Points on a hilly landscape, in no order, each with its height.
From any point a ball takes the steepest step (drop divided by distance) to one of its 2 nearest points. It stops when none of these is lower. Distance is the straight distance between rows; heights are no part of it.
Q757 h=2.94: [103 115  93 133  76  68 170  91 119 147 101 108 156  80  97  93 149 114
 101 124 145 152 157 128  86]
Q581 h=4.88: [119 147 167 130  95 137  76 142 130 120 139 106  98 127 157 134 154 126
 141 119 136 168 141 114 135]
Q894 h=3.68: [134  81 125 141  47 102 155 101 135 107 195 117 153 127 109 110 148 103
  86 140 166 162 141 126  86]
Q49 h=5.61: [110  80 195  55  72 114  84  88  65 127 230 147  57 171 113  95 149 144
 160 160 168 119 130  76  52]
Q520 h=1.91: [120  98 171 130 131 158  78 117 142  85 157 119 134 152 132 176 146 103
 111 112 157 122 156 138 129]
Q702 h=5.45: [146 134 116 118 180 143 126 131  98 168 170 151 125 133 103 165 137 181
 141 101 106 120  80 139 117]
Q224 h=2.75: [ 86 164  63 198 124 124 152 126 153  59  98 145 142  87 151 177  88  80
  96 104 139 116 106 192 121]
Q424 h=6.88: [159  97 147  64 145 159  54 116  84 145 197 154 103 122 123 123 128 145
 155 140 162 101 155  87 125]
Q968 h=1.14: [110 144  88 186 151 161 135 157 169  79  97 127 147 139 154 175 135 121
 130 115 105 110 137 191 159]
Q708 h=7.85: [100  84 169  88  64  82 121  93 130 152 122  99 107 147 114  95 169 115
 164 135 165 165 151 110  95]
Q815 h=8.16: [108  91 193 107 108 105 120  99 144 126 125 107 120 125 100 129 169 114
 135 116 154 150 142 127  85]
Q408 h=5.77: [163  97 168  88 103 120 114 112 160 145 127  88 116 188 146 112 136 121
 145 172 144 138 166  88 136]
Q112 h=2.21: [139 195 136 161 203 183 118 184 136 111 103 134 155 139 185 144  93 126
 121 100 102 112 127 134 163]
Q305 h=5.23: [115  69 140  36  83 114 127  98  68 163 180 155  89 153  67  87 117 196
 169 135 173 119 134  70  67]
Q242 h=5.37: [162 128 169  70 142 153 106 126 114 152 133 125 126 155 120 105 136 152
 145 121 127 116 148  95 162]
Q962 h=5.74: [151 145 153  97 170 175 105 141  82 148 146 114 130 154 124 151 134 184
 149 128 100  94 134 115 162]
Q982 h=1.67: [114 106 141 123 137 101 137 129 153 114 130 136 168 113  99 148 120  94
 106 131 141 164 127 106 126]
Q63 h=7.94: [150 103 135  45 157 162  82 110  69 184 169 133  85 140 106 134 112 177
 142 150 128 106 132  84 103]
Q481 h=3.42: [ 98 142  76 182 134 112 155 136 112  77 143 151 162  81  94 142 117 120
 103 115 135 140  92 182 109]
Q997 h=6.59: [121 132 139  97 191 123 113 117 116 195 134 147 122 134 102 123 128 155
 117 117 114 148 104 121 124]
Q688 h=3.79: [126 153 150 114 116 124 143 130 166 173 111 113 127 101 124 107 133 102
 124 128 149 153 142 128 154]
Q470 h=7.37: [ 94  88 166  91  50 100  99  99 103 149 180 114 112 144  97  87 146 113
 169 154 184 177 151 104  68]
Q304 h=3.98: [126 159 109 159 133 136 107 122 125 141  55 127 134 108 133 129 145 121
 128 130 104  98 171 155 169]
Q760 h=4.64: [140 113 149 100 112 120 105 114 141 168 142 102 115 104 111 101 116  97
 154 150 167 161 129  97 120]
Q393 h=2.92: [107 205  91 201 194 173 152 170 145 117  65 131 135 116 174 147  69 105
 136 128  88  82 112 180 159]
Q229 h=2.06: [144  85 127 118  92  79 166 105 131 126 153  94 132 165 104 109 127 147
 134 164 134 155 108  67  94]
Q356 h=2.17: [126 136 144 147 182 176 104 149 161 131 142 122 110 124 120 154 114 117
 126 116 137 144 130 127 129]
Q389 h=5.19: [170 147 179 105 138 175 106 151 142 118 202 138 106 138 145 130 140 135
 105 106 142 138 118 117 156]
Q631 h=4.62: [166 142 172 120 169 143 134 140 133 134 169 128 129 155 172 128 127 140
  98  97 117 138 103 103 154]
Q625 h=1.55: [152 124  95 122 105 104 132 112 109 140 143 139 137 101 102 103 142 140
 127 127 130 134 114 130 135]
Q341 h=2.59: [ 93 182  71 192 134 133 196 143 169  77  64 150 146  97 176 181  98  77
 106 119 125  94 121 231 147]
Q248 h=1.18: [144 101 103 125  70  66 159 110 126 136 102  92 141 132 137 113 142 131
 150 167 123 159 122  93 132]
Q551 h=4.26: [148 104 186  47  97 129  95 100 114 158 165 130  65 177 138  86 141 160
 143 129 158 128 141  77 115]
Q91 h=2.51: [124 122 155 134 144 174  71 130 123  99 232 152 114 149 118 185 112 133
 130  91 143 109 108 139 125]
Q594 h=3.94: [140 161 108 168 158  96 169 141 126 115  44 139 125  84 131 112 122 119
 123 127  82 107 109 142 142]
Q843 h=4.32: [124 137 147 128 108 116  90 126 107 112 109 113 121 114 133 142 154 132
 119 150 115 149 138 105 114]
Q445 h=2.05: [144 122 116 110  82  94 151 107 129 165  94  95  94 139 127  78 161 164
 150 142 127 148 116  99 121]
Q339 h=2.91: [144 128  74 160 156 112 140 140 138 143 104 145 155 133 119 125 121 117
 110 147  96 123 115 183 160]
Q915 h=2.25: [ 92 102 138 102 106  85 162 118 146 162  90 124 145 142  63  89 137 133
 146 158 126 154 144 118 120]
Q333 h=0.20: [105 157  81 186 157 163  88 158 165 113 150 148 109 118 173 165 108 123
 145  65 118 145  87 173 136]
Q531 h=4.41: [143  71 119  96  67  82 122  80 102 139 181 135 130 131  95  77 140 151
 121 130 172 139 136  86  83]
Q826 h=3.62: [123 130 101 170 158 120 161 115 132 102  50 121 141  73  88 130 130 111
  95 138  95  94 141 151 113]
Q900 h=1.47: [127 131 158 129 108 108 115 130 135  92 173 150 151 120 124 143 108 105
  96 118 145 144 103  99 136]
Q878 h=1.62: [140 179 159 133 177 189 106 186 146 150 126 133 148 154 196 120 117 123
 115  85 115 141 158 134 153]
Q126 h=6.62: [ 90  54 166  61  48  94  99  89  81 116 200 144  90 180 108  65 136 121
 179 166 189 149 145  75  49]
Q13 h=2.02: [135 149 166 128 132 131 147 176 168 121 101 122 139 148 166 134 141 129
 137 135  96 164 130 111 148]
Q622 h=6.12: [166  97 179  68 173 189  74 141 119 144 168 158 101 148 138 126 140 153
 158 121 138 112 150 107 140]
Q251 h=2.37: [140 128  71 181 120  89 206 141 147 101  59 148 145  91 165 151 138  97
 120 151  98 111 123 207 135]
Q969 h=0.70: [ 81 188 105 189 175 173 101 162 140  90 126 132 126 141 170 187  90 131
 144  76 101 133 106 165 141]
Q154 h=0.39: [111  70 135  70  61  81 140  84 118 148 114 127  97 186 102  50 114 177
 156 144 185 122 140  56 100]
Q313 h=4.57: [141 103 137  75 112 126  98 119 106 152 101 137 121 131  97  95 126 153
 167 147 134 106 151  81 151]
Q511 h=2.43: [118 154  81 136  92  94 147 111 103 135 102 127 140  72 107 109 131 125
  97 125 137 142 127 146 115]
Q683 h=1.12: [116 148 112 159 168 190  84 143 153 129 191 133 114 131 139 176  99 122
 140  85 145 120 108 157 144]
Q88 h=3.20: [138 169  82 181 172 144 180 139 124  83  88 158 142 114 166 132  80 107
 118 132 109  79  81 198 162]
Q415 h=3.69: [115  84 103 105  72  85 140  89 121 151 131 122 140 104  78  54 134 135
 122 137 167 166 147  94  73]
Q369 h=1.66: [131  98 100 125  63  64 203 116 145 133  59  88 154 111 131 127 151 107
 133 164 120 138 149  98 114]
Q27 h=3.32: [111 196 113 169 190 142 156 145 121 155  54 131 145 133 141 130 107 115
 125 133  65  90 133 180 171]
Q204 h=2.20: [129 134  86 156  87  81 236 143 155 114  24 124 138  78 164 151 145  85
 112 151  86 113 140 164 126]
Q351 h=3.08: [125 176  74 164 207 181 120 172 102 100 131 173 134 121 158 152  71 166
 131 103  87  86  76 149 151]
Q650 h=0.91: [100 103 118 139 124  84 156 141 147 123 101 129 167 117  91 134 140 111
 143 157 112 151 118 135 129]
Q26 h=3.05: [109 135 117 155 167 152 121 122 139 117 103 118 129  88  91 145 108 118
  97 125 145 108 126 135 113]
Q672 h=3.67: [127 179 135 169 174 157 137 154 158 146  54 141 139 111 154 129 128 106
 110 100  78  94 163 161 164]
Q252 h=3.13: [118  82 128  56 102 111 154 118 105 156 136 138 109 143  60  59 109 190
 174 149 160 128 116  64 102]
Q767 h=1.56: [148 149 141 175 151 137 127 174 174 113 109 112 139 133 193 169 131 109
 139 124  97 159 124 134 143]
Q233 h=1.30: [130 148 106 195 161 152 158 173 180 100  85 124 151 142 204 172 122 105
 149  95  84 131 117 191 160]
Q198 h=3.63: [101 104  80 176 115 126 117 115 111  88 169 142 156  85  80 135 129 123
 116 117 153 142 121 152  91]
Q454 h=3.23: [103 162 123 161 101 125 149 146 158 143  86  95 134  86 131 151 130  79
 135 142 130 147 145 166 144]
Q754 h=5.17: [153 168 146 113 193 167 132 154  92 157 123 128 162 140 143 140 102 171
 151 101  93  85 110 128 168]
Q446 h=4.52: [128 160 110 134 193 147 139 134  89 137 114 138 130 127 108 152 125 170
 131 101  79  78 103 158 140]
Q930 h=3.78: [121 163  85 146 206 168 106 155 102 128 100 169 124 102 112 142  99 159
 111 128  77  93 110 137 148]
Q256 h=5.31: [159  78 163  65 111 105 115  90  95 159 169 127 107 139 110 105 147 156
 143 123 157 122 112  76 102]
Q97 h=3.61: [150 142 108 111 159 136 139 136 118 155 102 136 135 150 133 105 122 147
 109 154  84 126 131 127 167]
Q319 h=2.83: [131  93 106 123 121 133 104 115  84 118 185 134 138 109  75 138 143 150
 131 118 144 127 112 128 103]
Q818 h=3.27: [138  76 142 133  67 129 106  87 101  94 236 117 134 147 109 127 149 119
 104 135 160 125 138 110  85]
Q934 h=1.50: [140 139 112 154 157 163 110 164 129  83 124 140 152 133 129 161 138 144
 146 125  99 109 115 158 174]
Q124 h=4.31: [116 102 197  66  93 128  68  93  78 115 214 128  70 155 129 105 149 108
 108 158 176 132 146  91  80]
Q255 h=2.63: [108 198  95 178 224 196 155 182 142 108  99 159 146 156 168 154  53 136
 130  94  88  95 102 169 150]
Q113 h=2.97: [144  94  97 155 125 133  82 109 144 139 180 116 121 134 132 137 144 108
  95 135 146 152 129 150 110]
Q257 h=3.65: [110 123 152 100  87 102 104 115 109 117  83 136 126 120 108 101 148 125
 134 139 132 143 159  85 137]
Q998 h=2.58: [139 100 154 131 108 129  91 112 108  84 234 139 139 136 126 160 122 114
 124 112 150 112 108 100 124]
Q490 h=2.44: [144 111  87 139 139 110 108 108 141 147 143 137 148 117 127 126 137 113
  89 119 121 129 123 161 143]
Q89 h=2.65: [136 107 149  73  82  97 129  99 139 176 109 113  67 174 128  69 149 175
 147 134 149 133 128  86 112]
Q701 h=2.90: [120 148  98 168  85 101 166 113 135 112 109  97 150  94 134 159 137 101
  94 134 133 133 130 172 120]
Q785 h=3.00: [121 104 175  93 113 139  53  97 109 106 178 134 105 136 124 145 139 102
  97 137 173 116 159 103  92]
Q160 h=2.53: [154 180 146 148 140 131 192 158 158 142  57  96 128 124 177 119 139 126
 138 141  84 131 132 135 162]
Q55 h=5.35: [157 117 159 106  94 115 105 115 132 146 181  83 101 149 150 122 124 109
 135 160 163 143 122  77 130]
Q879 h=3.06: [141 156 146 126 150 109 188 161 163 178  46 117 124 124 133  85 122 123
 151 163  81 129 133 114 159]
Q714 h=3.04: [ 83 167  92 176 123 125 123 136 143  95 136 151 134  93 124 157 106  92
 101  88 151 146  98 165 136]
Q125 h=1.43: [109 114 132 166 126 148 128 128 172  77 128 107 138 135 126 194 153 115
 105 100 132 121 148 174 137]
Q227 h=1.94: [129 122 130 118  93  83 200 137 162 127  42 110 152 113 145 130 146  97
 123 143 104 123 156 122 149]
Q196 h=4.13: [180 148 127 125 161 149 153 146 132 128 124 118 150 159 171 121 141 151
  89 126 101 117 130 138 179]

Call two points neighbours if one is among the 2 nearest of the other. Go from one point of each pair to the other, from neighbour to neighbour, staying as low as possible. Name the highest point that can't be avoided.
Q900, Q333 => Q998
Q900, Q650 => Q982
Q154, Q248 => Q89

Where does a ball stop that starts at each point below?
Q708 => Q968
Q962 => Q255
Q408 => Q625
